Points on a hilly landscape, in no order, each with its height.
From any point a ball rolls to the lowest of the 2 points nearest to it. It stops when none of these is lower. Distance is the straight distance between rows; heights are no part of it.
J_644: [ 18  22  -9  -2   4   8  25  21  -6 -39   8  -3  -2 -43 -19 -26  -6  32
  18  36   0  15  20  11  -9 -17  10  24  34  -9  12  -2  14 -23 -22   0
  -5]  height 345
J_371: [ 22  15 -34  32 -22 -35  10 -28   9   1 -20  20  -8  11  32 -39   6 -11
  -9  13   4  -8 -11   9 -17   6  10 -18  28   3 -28 -16   3  12  -3 -27
 -25]  height 745
J_434: [-25  -7  -7   3   2  -1  35  16  10  11   0  28  10  -4 -31 -12  22   6
  22  21  -1  -2 -13  27  47   6  -4  23  24  17  -6   0  41 -16  17  25
  -8]  height 573
J_168: [ -5  11  -1  25  21   2  -2  14  -7 -24 -22  17  24  -1 -10   3 -16  23
   2  45  18  -7 -32  35   8 -10   1  -4  -1   5 -30   4  -1  -1  -3  11
   9]  height 191
J_893: [ 33  24 -10 -27   7   6 -31 -12 -12 -11   2  -4 -11 -12  16 -26 -27  19
  -9  -4  -3  17 -16  15 -26 -29  24  21  32 -15  22   3 -10  10 -21   7
 -16]  height 817
J_39: [ -3  -1   4  16  -7   1  11  -7 -39 -10  18   0  -7  21  23  21  22 -17
 -18 -33  33 -13  -3 -17   7  -7  14 -32 -14  -8 -14 -37 -11  20   9 -14
  -3]  height 860
J_667: [  2 -18  15  12 -37  18   7 -16  -8 -10   8 -11  -8  -1   8  15  14 -26
 -17 -24   9   9  21  12 -23  -2 -21  14   7  23 -22  -2  18   9   5   0
  18]  height 237
J_57: [ 18   6  -2  17  -2   7  24  -4 -10 -11 -40   2   4 -26  23 -12 -23  12
 -19  14   2  -9   3  12   3  12 -12 -13  10 -28  -8 -10 -12 -32 -10 -32
  -2]  height 698
J_970: [ 19   4   3  14   6  16  51   8 -15   0 -21   7  -3 -31 -19  -4  17   9
  -2  25  -4  -3   6  15  -5  15   2  30  -8 -11 -10  11  23  -9  14  -5
 -11]  height 519
J_699: [ 25   9 -33  18 -26 -41 -35  13  23  -8   2  -3 -16  43  20  -9  21 -23
 -33 -30 -16  -7   0 -52 -25  -9  12   2 -20   9   2  -6   7   1 -24 -18
 -34]  height 647
J_406: [ 10   0 -22  32   2 -37   0   5  45   4 -18  -3 -49  15   5 -40  15 -24
   3  10  -5  -3 -11 -37 -27   8  23 -21  -9  13  -1 -17   2  32   6 -30
  -8]  height 289
J_566: [-36  35  -8 -47   8  27 -14  29   9  -1   8   4  43 -11 -15 -24  -4  20
  24 -11   6   3  11  14  29 -14  24   2  33 -17 -14 -11  30 -19 -13  17
 -10]  height 460
J_484: [ 35 -21 -18 -18  -7 -12  12 -13  -9  14  -2  37 -18   7   3 -23  22 -29
   0  -5 -31   1  -7 -35  11  -4 -21  34  20  17  25 -20  42 -16 -26  -9
 -22]  height 320
J_362: [ -9  -1  11   9   8  -7  -1 -60 -21   6   9  13  -9  14   8  15 -19 -16
   2  -1  -3   9  12   4 -10  -6   1 -20  10  14  14   5   0  43  32 -11
  48]  height 295
J_293: [ -9 -22  16  31 -25  17 -13  24  29   6 -24 -25 -12 -11   5 -14 -17  -4
  26   5  57   1  -5  18  11   4   1   4  19   7 -19 -22   6 -10  28 -29
  -3]  height 479
J_915: [-25 -10  -9 -14  17  12 -22  27   2 -35  -2 -26   1   2 -27   6  -9   2
  18  28   7  11  17  27   1  23  15   4  -6   0   8  42  -4 -29  -7  23
  19]  height 333
J_355: [  5 -12  10  16 -14  25  -9  47 -12  14   1 -13  -7  -1  13 -23  -9  -6
 -11 -13 -18 -12 -20 -15  -2  20 -24  47 -11   2  23 -20  56 -40   0  18
  -3]  height 475
J_266: [  1 -13   1 -27  14   3  -5  19 -16 -17 -11 -11  26  -5 -24  16  -5   0
   6  27   0 -14 -28 -18 -14   9  13  -1 -45   6  21  45  -3 -22 -17   0
 -11]  height 625
J_684: [ -7 -10 -10 -10  -5   2  11 -26 -17  -6  16  -7  -4   1 -22   7  45 -20
  12  -4   7  16   9  33   4 -11  10   5   1  -3 -13  31  10  18  19  23
  15]  height 608
J_593: [ 11 -31 -22 -23   9 -25   5 -21 -26  28  29 -31   1  36  -1  23  -3  12
   5  26  -5  11 -26  31   5  -6  22 -31 -27 -26   1  25 -12   9  41  16
   1]  height 501
J_628: [  7   9  13   5 -11  16  -9   0 -11   6  22 -31 -22  -9  20   6  10   5
 -14 -38  16  11   6  20 -32 -13 -20  23  -4 -34 -15   5 -25   8  12  17
   5]  height 156
J_719: [-15   0  -5  -3 -22   1  22  25   2  16  12  34  23  -9 -11  -5  39  -4
  -2  -9   8 -13 -21   4  56 -17  -5   9  -9 -10  -4   3   8 -10  25  24
 -16]  height 515
J_323: [  4 -19   2  32 -17  -9  27  -9  30  32 -21  21 -22 -15   9 -29  18  -4
 -16   8  -2 -21  38 -16   2  32  -1  11  10  -3 -18  -5  22   1  22 -28
 -23]  height 600
J_226: [ -3  -8  -3  10  12  -5   0 -11  20  11 -15  -7 -29  -8  26 -16 -17   0
   7 -10  25   4  24   5   0   5   0 -19  23  -7  18 -12 -30  10  16 -26
  11]  height 651
J_498: [ -6  19   4  -5  -4 -32  16  -7  20  -6   5   2 -20 -12 -18 -26  36 -17
 -20 -14 -17   2  33 -32 -13   5 -23  13  29 -10   2  -7  12   8 -25  -2
   6]  height 594
J_679: [-27 -10   8   7  -7  -7  23  -5  -1  -8 -10   3  29  -7 -23  11  16   3
  45 -10  -8   4  -4  -1  40  13  -7 -13  22   7   2   1  -7  -7  28 -13
   6]  height 568
J_653: [-22  10   1  29 -20 -14  17 -11  41   4   8  -6 -44   9  -6  -2  26  -4
 -16  18   6  -7  47  -1 -36   7 -16  -3  14   6 -39  -3  12  24  -8   3
  24]  height 657
J_941: [ 13 -33  15  -9   4  -7   7 -23 -16   9  32 -28  32  23  18  35 -30 -15
   2 -22 -13  21  -3 -10 -13  12   7 -33 -40   2  10   3 -11  12   5   4
  19]  height 689
J_871: [-25 -14   6  19 -27   6  -9 -13 -17  16  19 -14  -2   5  -4   7  31 -10
  21 -21  14  -5  13  15  28  -5   1 -12  -7  -7 -13  16  -5  10  55   4
  26]  height 631
J_78: [-13  36  19 -14 -14  23 -14  43  17  26   7   5  36 -22 -11  -4   7  26
  33 -16  -9 -15 -35 -14  40 -10  -6   6 -15 -21  -8   9 -29 -14   8  10
  -7]  height 656
J_437: [  7  23  -9  26  -5 -18  14 -19  43  -2   2 -19 -59  23   6   6   9  15
 -34  34  -1  -5  35 -15 -35  -2  -7 -27  18  -7 -17  -8 -11  37 -19 -17
  39]  height 629
J_654: [-10 -21  26  32 -14  41 -17  29  10 -15 -21 -23  -1  -7  -8  10 -28  -3
   9  10  38   2   9  -1  20  11  14   1   1  25   7 -19  -1 -20  18 -27
  16]  height 506
J_495: [ -8 -30  -2 -12  17  20   0  32  -2   4 -14  -1  -9  18  14  38   1   1
   5 -22  13   9 -26 -10  30  26 -36  14 -44  -7  -2 -21  -9  -9  -2   4
   0]  height 644
J_894: [  0 -43   5 -19  -1  -7   8 -20   3  -5   7 -29  29   6   1  22 -28   1
  32  19 -23  10 -16  -5  -3  14   5 -35 -24   4  18  24 -20 -10   8 -18
  28]  height 670
J_435: [ -5 -13   6 -24  15  23  -8 -11 -10   6  -9 -30  16  -2 -12  20 -20  10
  46   9 -12  20 -11   3  12  10 -17 -25 -20 -20  16  16 -35 -12  -8  -2
  25]  height 694
J_647: [ 16  -4  13   1   9  14 -44  11 -15  23 -14   7 -10   1  21 -10   0  13
   8  -5  13 -15 -19   8  12 -25  -8  19 -26 -21   6   0  -5  20  43   0
   5]  height 22
J_255: [ -7   9  24  25 -20   5 -19  20  13 -17  -4  -8  19 -19  -7 -19  -6  26
  53   1  29  -5  -5  14  23  -2   1  10  33   4 -13 -18  12  -5  31 -23
  14]  height 446
J_967: [-31  12  -2   9  -9 -33  -8  -3  17  -4  12  17 -26   2   1 -33  31  -2
   9  -6  13   2  42  18 -16  -9  -3  -4  33   4 -24   4  17  29   9  16
  20]  height 682
J_839: [ 23 -37  11 -36  19  -4  -8 -17   2 -13  -1 -30  17   0  -6  24 -28 -13
   0  35 -13  -3 -18 -13 -31  17  -4   0 -43   8  22  40  -8  -6  -2  -6
  23]  height 650
J_320: [  8   1  26 -16  23   5  -6 -29   2 -29  16  -8  34 -16 -14  15 -15 -28
  -7 -26 -27   2   6 -22 -13   7  29   9   7   8  25  41 -24  14  30  -1
   8]  height 327
J_861: [ -7  -1   0 -16   7   4 -37 -36 -15   3  -9  18  -3  16  13  -9 -17  -6
 -13  -5  -3   7   4  26   1 -17   3  -5  19  10   7  13   7  24   0  12
  24]  height 325
J_931: [ -9  16  -2 -20   7  23  -3  26   1  -2   1  -1   8 -19 -56  -1  10   3
  32  11  13  -4 -11  36  28 -30   9  19   1  -7  13  14  27  -6 -16  20
   6]  height 342
J_411: [ 11   4   8  29 -11  -3  32  18  11  15 -14   5 -21 -17   8   6  17   6
 -18 -11   6 -17  20   2 -13  16 -18  33   0   4 -14 -22  26  -3  17  -3
 -25]  height 563
J_291: [ -8  17  16 -15  -7  21 -23  12  -4   2  11  -6   1 -17   1  -9   2   8
   6 -13  -2   2  -6  22 -14 -19 -23  30 -12 -24 -16  27  -9   0  -5  35
  11]  height 214
J_817: [ 48 -10   7   5   7  15 -35  -9 -11  -7  -9   0 -18 -11  28 -26 -25  -5
 -10  -3  -6   8  -3  -4 -31 -15  16  26   2   5  22   9  -5  14  14 -12
   6]  height 830
J_221: [ 29   6 -11  13 -36 -15 -32 -11  -2  -7  11 -12 -30  29  37  10   5 -21
 -35 -33   1   4  -2 -47 -40 -16  15 -13  -6  14   8 -23 -19   3 -29 -27
 -20]  height 666
J_425: [  4 -10 -19  -1 -21  -7  -1  23   3   3   8  29   1   6  13 -14  36   8
 -34 -10  -5  -3  -4  12  19 -10  -6  19  -5   1  -8   1   8 -17   9  29
 -13]  height 465
J_516: [ 13   1  12  -1  27  12 -10   5  -6  22 -29  21  12  -1  -9   8 -15  12
  10  17  16 -14 -42  18  23 -28 -13 -10 -26 -17 -11  -7 -12  17   4   3
   1]  height 109
J_99: [-26  30  11  -1   3  12 -13  23   5 -23  -4  -5  29 -24   6 -21 -16  28
  30 -19  13  -2  10   7  21   3  17  -4  35 -11 -11 -12   0 -12   7 -11
  -7]  height 409
J_850: [ 14 -25  -2 -11   1   7  21 -15 -21  -1 -21  15   9 -14 -20   0   7 -22
 -12  10 -40  12   0  -8  20   7 -12   9 -10   2  21  17   1 -31  -6   6
  -7]  height 554
J_693: [-13 -18  13   6   8  25  11  44 -11 -16   6  -3   7   6   0  32   0   6
 -11 -20 -20  -4 -31 -15   9  39  -1  25 -26  38  18  -2  20 -31  11  18
 -16]  height 569
J_710: [ -6   9 -18  -6  12 -16   5 -34 -30  27  15  10 -42  18  -4  -8  28   2
 -22   7  12  10 -10 -17   9 -18  -1 -34   6 -36   4 -12 -26  33   6   7
   1]  height 570
J_842: [-20  40  -8 -26   1  -8  -6 -25 -11 -25  24  23   5  -5  11  -1   5  18
   2 -18   2  17   6   8 -15 -18   3 -22  47  20  -8  -9  -6  30 -33   8
  -5]  height 102
J_106: [  9   4 -26  24   6 -43  -7 -11  51  24  -9  10 -51  25  11 -37  20  15
  -9  31 -15  -8  -1 -18 -27   3   6 -21   0   0 -24  -7  -3  49   1  -4
  -5]  height 338
J_707: [ 27 -12  -7  19   1 -16 -10   0  16  13 -15   8 -46  14  29 -23  11 -35
 -10  -6  17 -15  17 -43  -8   6  13 -15 -11   4  -5 -26   0  16  17 -45
 -24]  height 242
J_791: [ 21 -14 -37   0  -3   5   4  16  -6   1   1   1   1 -22 -15 -46 -14   8
  21  43  -9   3 -23 -13   7  -4  -5  36  14   0  34 -27  45 -35 -28  -6
 -13]  height 149
J_779: [  6   0   4 -40  -4  29 -13  10  -1  -2  13   2  10 -20 -21 -19  10   5
  10 -18  -5  14 -10   7   2 -20  -4  37   7  -9  11  14  14   0 -27  25
   0]  height 272
J_26: [ -9 -20  -4  13  13 -19  24   3   6   5   6 -11   2   7  -1  29   6   2
 -11 -18   3  -2  23 -12  11  23   0 -23 -28  -6   4  -7 -30   3  20   5
  -4]  height 435
J_487: [ -8  11 -21  -6 -18 -20  -5   1  20 -19 -13  -3  -3  -5  18 -26  -4  -6
  -7  -3   9  16  25  15 -11  18  -8  -4  43  15  19 -20  39 -16 -30 -20
 -11]  height 219
J_753: [-41  33  10  -2  26 -26  -3 -11 -13  24  12   9   3  11   4   7 -25  24
   9 -16   5  -5   7  14   1 -22   1 -16  16 -28  -4 -16 -37  21  13   9
   2]  height 204
J_946: [-24  10  -1   8  12 -20  22   7  15 -23 -10  22  11  -8  12   7 -19  24
  -5  14 -16  -6  25  28   5  15  -3 -16  33   7 -20  -7 -19 -23 -11   7
  -5]  height 312
J_820: [ -7  50  15  -2   1  29 -37  15  -3  28   0  -5  23 -17 -59  -5   6   0
  45  16   8 -27 -11 -17  10 -11 -15   1 -28 -17  20  31 -12 -15 -35   0
   1]  height 571
J_275: [-19 -10   6 -29  23 -24  22  -8  14  -3  11  -2  24  11  -4  35   9  -4
  -5 -22 -17   0  -3 -13 -14  14  -2  -5 -27  22   4  10 -18  20  -9  18
  -7]  height 392
J_807: [-27  26  11 -10  13  20 -44  21  -8 -16  20 -20  10   3 -41   7  -9  18
  51  27   2  -2   0  11  -2  -9  18  -1   4   4   1  45 -22  -5   4  15
  21]  height 278
J_646: [ -1 -19 -13 -22   7 -17   3  -7 -16   8  14 -29   8  11  -8   9  -6  -2
 -10  33 -12  -5  -7  44  -9  -7  15 -23 -34 -36 -11  44 -23 -20  21  21
  -7]  height 471
J_223: [  3  31  -6  22   4 -28  12 -25 -10  19  23  -8 -49  28   6  -5   6  22
 -27  21  -6   2   1 -21 -30 -14  -1 -28   5 -32  -5 -29 -17  39  -3  -3
  23]  height 599
J_585: [  4  14  -2   0  34 -23 -12 -14  17   2  -3   6 -21  13  23   1 -13  15
 -16  -9   5   4  15 -21  -8   2   4 -24  13  -1  25 -27 -37  35 -20  -9
  18]  height 675
J_249: [ 33   9 -13  25  -7  -4  21 -21  -1  -1 -30  23  -3 -20  28 -33 -11  21
 -12  42   1  -1 -13  17   1   1   6  -9  34 -15 -28  -3  -4 -12  -2 -19
 -21]  height 722
J_71: [  0 -22  12  25  -5   5  22  23  12  12 -11   0 -24   8  24  18  11 -11
  -8 -25  45 -12  -7 -13   4  13 -21   7  -6  12 -10 -45   5   2   6 -24
 -26]  height 602
J_923: [  2  -9   2   4 -18   3 -32 -21   2   6  28 -18 -24  13  30  -8 -20 -13
 -36 -34   7  21  17 -32 -25  -2  22 -22  17  17  17 -23 -43   8  -2 -15
  -4]  height 680
J_417: [-24   4   0  -2  23  13 -31  11  -4 -10 -17  -2  44   4 -20   9 -23  11
  24  38  24 -12 -15 -29 -12  34  12 -17 -30  30  11  30  -3 -22 -17 -11
   8]  height 593
J_310: [  9 -12   6  17   7 -17  31   4   7  27   0  -8 -16  20   8  38  17 -18
 -18  -7  -3  -4  22 -13  -3  14 -43  -5 -49 -12 -15 -21  -5  17  -2   3
  -8]  height 481
J_794: [-28 -14  -8   8  -5 -14  -4  32  30   4  10  28 -10  -5  -8 -26   2  18
  25  18  -7   4  12  32  18  10 -22  32  36  17 -16 -10  45 -15  23  27
  -5]  height 618
J_662: [ 17 -16  -5  15 -14  -2   7 -20  20  20 -26   6 -17 -16  21 -34  -2  -4
  17   2   2   0  23   0  -2  11  -1  12  24  -1   7   1   9  -4  17 -26
   0]  height 627
J_206: [ -3 -25   6 -25  -6 -10  12 -18  -5  27   3  18  31 -11 -39  15   4 -28
  -1 -10 -39  -8 -14 -10  30 -14  -8 -23 -24   1  13  36 -12 -17  12   1
 -20]  height 516
J_209: [ 35  15 -29   6 -16 -29  -5 -24   9  23  -9  30 -18  17  15   3  30  15
 -26   6 -21  -8  -4  -5 -18 -31 -22   6  11  -2 -18   1  -5  21 -32   8
 -24]  height 367
J_671: [ -5  29 -13 -23 -17   8 -19 -12  -6 -28  -1  10  22  -6  23 -13   6   1
 -12 -36  11  14  11 -16  -9   7   9 -12  38  15   1 -21  20   5 -34 -16
  -7]  height 157
J_758: [ -5  30   3 -12  -3  17 -25  37  11  13  14  -8  10 -36 -50 -37  -2  24
  38  21  -4  -6   4 -12  18 -13 -11  21   5 -31  22  12  -7 -44 -38   7
  -7]  height 495
J_847: [ 29 -11  11   3  20   0   3 -18 -33  -5   5   7 -10  18  37  38 -10 -21
 -19 -19   7  -2  10 -29   3  -8  16 -32 -27  -2   5 -26 -17  16  10 -22
   0]  height 849
J_159: [-24   2  17  19 -13  51 -42  35   0 -27   0 -19  17  -6 -22  -1 -17  14
  26   5  24   5   6 -21   2  28  12   6  -7  33   5   4  27 -23   1  -6
  24]  height 536
J_545: [ -7  -9  -9 -24  17   3  30  18  13  -5 -19  -4   9  -8 -52  29  11  -1
  33  15  19 -10 -50  19  28 -17   7  -3 -15   2  13  17   9  -3  -5  -1
 -18]  height 416
J_468: [-12  -3  27  12 -12  18   1 -43 -11  -1  28 -26  -2  10  10  30 -22 -34
  -8 -22  17  15  16  15 -37 -10  -4  -9   3  18  -1  -4  -4  39  11   6
  36]  height 269
J_982: [ 29  -5  17  -3  23  15 -22 -23 -33  -3   1   2 -10  11  30  24 -38  -6
 -36 -11  -3   6   3  -7 -13  -9  16   3  -8   1  23  -5 -25  22  12 -13
  17]  height 840
J_819: [ -7   7   8  17  14  26  -2  51 -26  -4   5   3  14   5 -20   2   0   3
  -5  17 -10 -16 -27 -31   9  24  -6  36 -30  11  32   1  37 -39  -7  26
 -12]  height 528
J_365: [ -5 -15 -20   2   2   7  -3  21   2 -20 -27 -23 -24  14  -9  19   9  -1
 -30  17   0   8  18  32   6  30   1  19  -9   9   0  13  18 -34  -7  22
   9]  height 391
J_996: [-12   6   4 -13  15  46 -39   1  -9 -23 -15 -27  27   2  -7   6 -32   8
  19   0   4  10  -6 -25  -2  18  36  -8 -14  18   2  26  -6 -14  -4  -9
  28]  height 564
J_265: [ 14   3   2  -8  -5  14   1  10 -38 -34 -20 -23  24  -5 -11   7 -14 -23
 -28  15  -9  -9  -6  -8 -17  24  10   2 -32 -13  10  31  10 -48 -30  -9
  -4]  height 652
J_404: [ -1  29 -35  15  -9 -21 -28  -1  11 -11  -5   2  13   5  39 -35 -27   7
   8 -24   0  13 -23  18 -19   5  24 -22  21   9  -1 -10 -21   4 -16  -4
 -38]  height 781
J_531: [ -1  18  -7  22 -30  -4   1   9 -17 -18   7 -11 -21  21  13  13  38 -18
 -38 -27  37 -12  15  -8 -14 -12   6 -12   0   3 -22 -36  11  18 -16 -15
  -1]  height 872
J_285: [  4 -13 -13 -15  11   4   3   9  -4   3 -17  14  -1   0  -4 -19 -14   1
  -2   5 -30   9  -5  -7  21  16 -12  31  34  23  39 -24  53 -21 -28   5
 -10]  height 247
J_48: [ -4 -19  -9 -19  18 -27  37 -21   5  32   5 -16  -9   6 -13  30  42 -36
   5   2 -11  -7   8  -4  -3   9 -29  -6 -40 -30  -9  19   0  18   6   5
  -1]  height 527
J_872: [-22 -18 -14 -13   3  -6  34  -4   3  28   4   2 -18   7 -32  16  57 -32
  10  -6   0   2   3  11  23  16 -21  15 -19  -6   1  17  24   1  15  21
  -3]  height 572
J_253: [-14  19  -4   8  18 -21  30 -13   4 -11 -16  12  15   2  11  20 -13  10
   1  33  -1 -15  10  50  -2   2  -4 -24   9  -1 -32   1  -6   8   7  13
  13]  height 256
J_800: [  8 -14 -11 -12   4  -7  -6  18  -3 -20 -14 -26   1  13   3  33   3   6
 -31  16   0  -7  -4  38 -17   8   9   4 -47  -8 -14  28 -10 -12  -2  24
   0]  height 436
J_899: [ 10   4  27  30 -18   6  29 -33  -9  16  20 -17 -10  23  12  28  -4 -30
 -27  -1  17   1  28  -1 -36 -15   2 -31 -12  19  -9 -33  -7  37   9 -14
  27]  height 293
J_886: [ 19  17 -21  -9 -29 -40  -8  -3  21  16  14  31   4   7  13 -30  29   3
 -20  -5 -17 -11  -8  19 -15 -38  -2  29  16   5  -7   2  17   6 -16  22
 -29]  height 414
J_914: [-24  32  10 -31  15  26 -13  -4  -8 -11  21   0  18  -4 -25  18 -28  17
  39  10  -9  11 -14  31 -15 -27  18 -17  12   7 -11  39 -12  11  -8  23
   7]  height 229
J_525: [ 52 -11   5 -16  -4  13   5 -19 -19  -3 -19  12   1 -21 -20 -18   5 -29
 -22  12 -27   3  17  -6   6  -7   3  43  10 -12  13  17  19 -17  -3   0
   7]  height 582
J_418: [-40  16  16   2  -7   3   5  32  17 -33   6  -5   9 -23   8  -7 -30  18
   4 -17 -11   3  43   7   1  19   7  -3  31  -1 -10  -1 -11 -36  -1   2
  -7]  height 366
J_116: [  3   8  -6  -2   5   9   8 -12 -24 -23 -27 -14  17 -11   6   7 -21  -9
 -14  14  -3  -5  -2  22   4  12  17 -25 -15 -20   6  16 -22 -29 -10 -15
  16]  height 674
J_879: [-40  42   6 -20  25 -25 -11 -21  -2   3  37  19 -10   9   8  -3 -27  23
   4  -5 -15  10  18   1 -22 -19   4 -22  47  -1  -3  -5 -34  33 -10  16
   6]  height 154
J_160: [  4 -11 -10   3  15  -2  49  16  -4  -7 -20 -13  -1 -15 -26  16  21   7
  20  43   9  -9 -26  14   6  22  14  13 -18   1   0  31  22 -14  19 -10
 -14]  height 477
J_384: [-33 -15   0 -16  25  19  11  38  10 -15  -9 -16  13  10  -4  39 -10  22
  12  -4   5   6 -39  -6  12  39  -2   8 -33  21   1   3  -6 -20  -7  11
  -4]  height 605
J_834: [-15 -16   4  21 -25  14  -4  -3   0  -8  -1  14   6   2  12   0  -4  12
   7  -7  15   7  -8  23   0   0 -23  -4   2  22 -32 -16  20   3  10   1
  13]  height 190
J_997: [  2 -12  11   3   2 -12  -7 -42  -3 -20  30 -13   6  12 -13  16   7 -46
 -37 -19 -19  15  20 -26 -18   9  17 -20  -4   2  11  18 -26  20  19   7
  23]  height 304
J_645: [ 18  19 -11  11  -2 -20  29 -41   8   5 -18  12  -8   8   5  28  10   4
 -27  31 -14  -9  22  16 -13  -7 -15  -4  11  -5 -20   9  -5  18 -25   0
   8]  height 314
J_933: [ -4  15 -25  11 -20 -34 -14 -22   2   5  -4  24  16   8  36 -34  -8  -1
 -10  -8   3   0 -37  14  -8  -9  -6 -32  28  -8 -23 -20 -12   5 -17  -9
 -25]  height 764
J_409: [ 46  -3   0   7  -7 -20   1 -12  10  -6 -22   2  -3 -11  11 -22   6 -19
 -44   2 -26 -15  40  -8  -9   0  11  48  13  -5  10  -1  31 -12  -6 -11
  -4]  height 604
J_90: [ -1  33 -11 -20   5 -43  -2  -5  27   3  -6   9  11  -4 -18 -35  22 -11
 -23  -7 -13 -16  35 -10  -8 -14  -5  35  33  -8  23 -16  41   4 -39   9
 -14]  height 557
J_777: [-33 -16  13   3 -16   4  -1   7  11   3   7 -22  28  11  -8  22  11   9
  52  -6  -6  -3 -14  19  23  12 -17  -9 -20   7 -17  23 -10  -3  31   1
  19]  height 601
J_439: [-31   0   8  -9  -3 -17 -27  15  31   3   4  19  10  -3  -2 -31   6   8
  26 -22   8   1  31  28  16  -8  -3  22  27  11 -15   3  28  12  25  18
  10]  height 654
J_557: [ 21 -13  24  27 -19   4  13 -14   7  27  -2  -5 -31   5  17  12   3 -41
 -35   1  14 -12  41 -32 -12 -11   3 -20  -8  13  -8 -28 -10  18  13 -32
   0]  height 284
J_267: [ 34 -27  14  41 -10  15  14 -17 -27  35  14   3  11  14  31   1 -40  17
   0   8  -6  15 -12  -1  25   0 -10 -31 -21 -24 -15 -24 -15   4  40  -7
  11]  height 291
J_889: [  6  30  31   7  -7  22 -20  24 -10  19  -1  -5  33 -24 -25   0  14  19
  38   5 -11 -16 -27 -23  12 -15 -28  11 -39 -22   7  19 -25  -7   0  -6
   4]  height 615
J_185: [ 16  -8  19  -1  -9  44  -6  21 -17 -18 -17  -1 -11 -10   6  -5 -17  -5
   2 -11  -5   5 -13 -27 -15  19 -24  42  -6   9  25  -9  28 -25 -24  -9
   4]  height 428
J_54: [ 10  -9   8 -21  23  -5   9 -12   6 -27  14  11  24 -11 -12  28 -13   5
  -1   3 -28   8 -11   3 -20 -12  28   3 -10  34   5  29 -20  13  -2  19
   2]  height 356
J_622: [ -6  -6 -12 -11  18  -7   1 -17 -33  27  25  -3 -10  21  -7  24  12   5
   1  -6   8  11 -19  11  40 -22  12 -22 -19 -27  15   4 -30  26  34  17
  -9]  height 535
J_969: [-27 -36  -9 -37   3 -22  17  -3   8   2  13  16  26  19 -14  30  23  -6
  13  -6  -2  -8 -33  -3  23   9  10 -17 -16  35   3  12   2   6   3   9
 -11]  height 433
J_571: [ 24 -20  10   0   2   8  20   3 -15  -1  -7  19 -24   0  15  17   7 -14
 -14 -22 -21   2   7 -46   0  22 -23  26   3  24  24 -21  21 -16  -7 -16
 -17]  height 379
J_519: [ 35   2 -23  -1  10  20  27  15  -4   1  -6  11 -20 -31 -49 -19  -3  20
   0  51 -10   7  -2   3   8 -15   2  26  16 -11  26  -4  15 -30 -32   6
 -15]  height 262
J_898: [ 24  -4  19   4 -19   6 -15  -9  -3   3  21  -8 -10  11  31   9  13 -11
 -21 -45   8   6  -2 -11 -32 -14 -21  18 -12   9 -16 -15  -9  30  -6   8
   1]  height 205
J_7: [-19 -17  10  22  18 -13  46   3   5  -2 -26  -3  19  -9 -11  23  -3 -10
  26  12   0  -7 -23  -5  41  39 -18  -4   4   1  -3  -4  -2 -19  29 -29
  -5]  height 534
J_192: [ -5   7  25  16  21 -13   1 -15   0   1  17   8 -12  10  13   0 -13 -11
 -12 -25  -2   0  16 -53 -12  -8   8 -30 -11   3  18 -29 -21  42   3 -21
  30]  height 693
J_114: [-10  25  -4   9   0   4   7  39  -9 -23   9   3  17 -38 -39 -35  -8  33
  46  36  12   6   5  -5  16   3  -2  18  25 -19  11  -6   5 -45 -20  -1
 -10]  height 415
J_392: [ 11 -26  16  24 -12  20  16  18   2  14   0 -20 -13   2  25  25 -21  -9
 -16 -15  43   3   2  -6  11   1 -12 -21 -13  -3 -17 -53 -33  -7   0 -25
 -12]  height 630
J_614: [ 24  -6   8  18  -1   7   6  -1 -16  35   7 -18 -30  -9  33   0   3  12
   1 -12  21   1  -2  10  -9 -18 -12   6 -14 -33  -8  -8 -16  18  37  -6
  -1]  height 95
J_695: [-29  32  -8 -39  15  -7  16  10   6  -1   0   7  31 -10 -26 -14   9  -6
  -6 -19  -8  -8  24   5  26  -3  13  14  23  -3  18 -13  33  -5 -34  18
 -11]  height 512
J_605: [-13 -20  -5 -45  -9  -9  -2   0  14  10  17  20  32   6 -33  14  10 -19
 -13  -6 -23 -18 -32   8  21 -20  21 -16 -31  24   2  41  10 -16   2  19
 -20]  height 476
J_991: [ 32  10  -3  -2  -4 -25 -30   4  24  -9  -8   2  -1   8  27 -26   0 -24
 -32 -39  -7 -16  23 -16 -24  -7  17  31   2   7  16  -5  14  10 -15 -10
 -21]  height 624
J_942: [ 10 -33  -3  35 -28  23   2 -24 -20  14   2  15   0   1  20 -12   1  22
   3  21  -2   5 -20  13  16   7 -10 -13   0 -11 -44  -7   6   3  26   2
   8]  height 241
J_925: [-21  26  -1 -39   6  27 -17  -5   0  -6  19  33  19  -4  -9   4 -12  25
   0 -14 -13  17  -6  20   0 -29  19 -12  27  26 -30   9   3  10 -29  38
  -8]  height 167
J_865: [ -1  24 -26 -22   6   3 -27  10   4 -18  13  12   3 -11  23 -32 -33  43
  24  -6   1  18 -24  18 -10 -21  31  -4  45   6  -1  -6 -21  -3 -14  10
 -26]  height 800
J_305: [ -9 -25  -4 -28  22  30 -22  -2  -2   2 -16 -13  -7  14  15  11 -13   2
  10 -23   8  18  -8  -1  20  15 -11 -10 -15  -8  10  -8 -24  -1 -14   4
  15]  height 676

Where does a ball stop that starts at each point below?
J_305 -> J_791
J_417 -> J_647
J_653 -> J_842
J_967 -> J_647
J_498 -> J_647
J_777 -> J_647
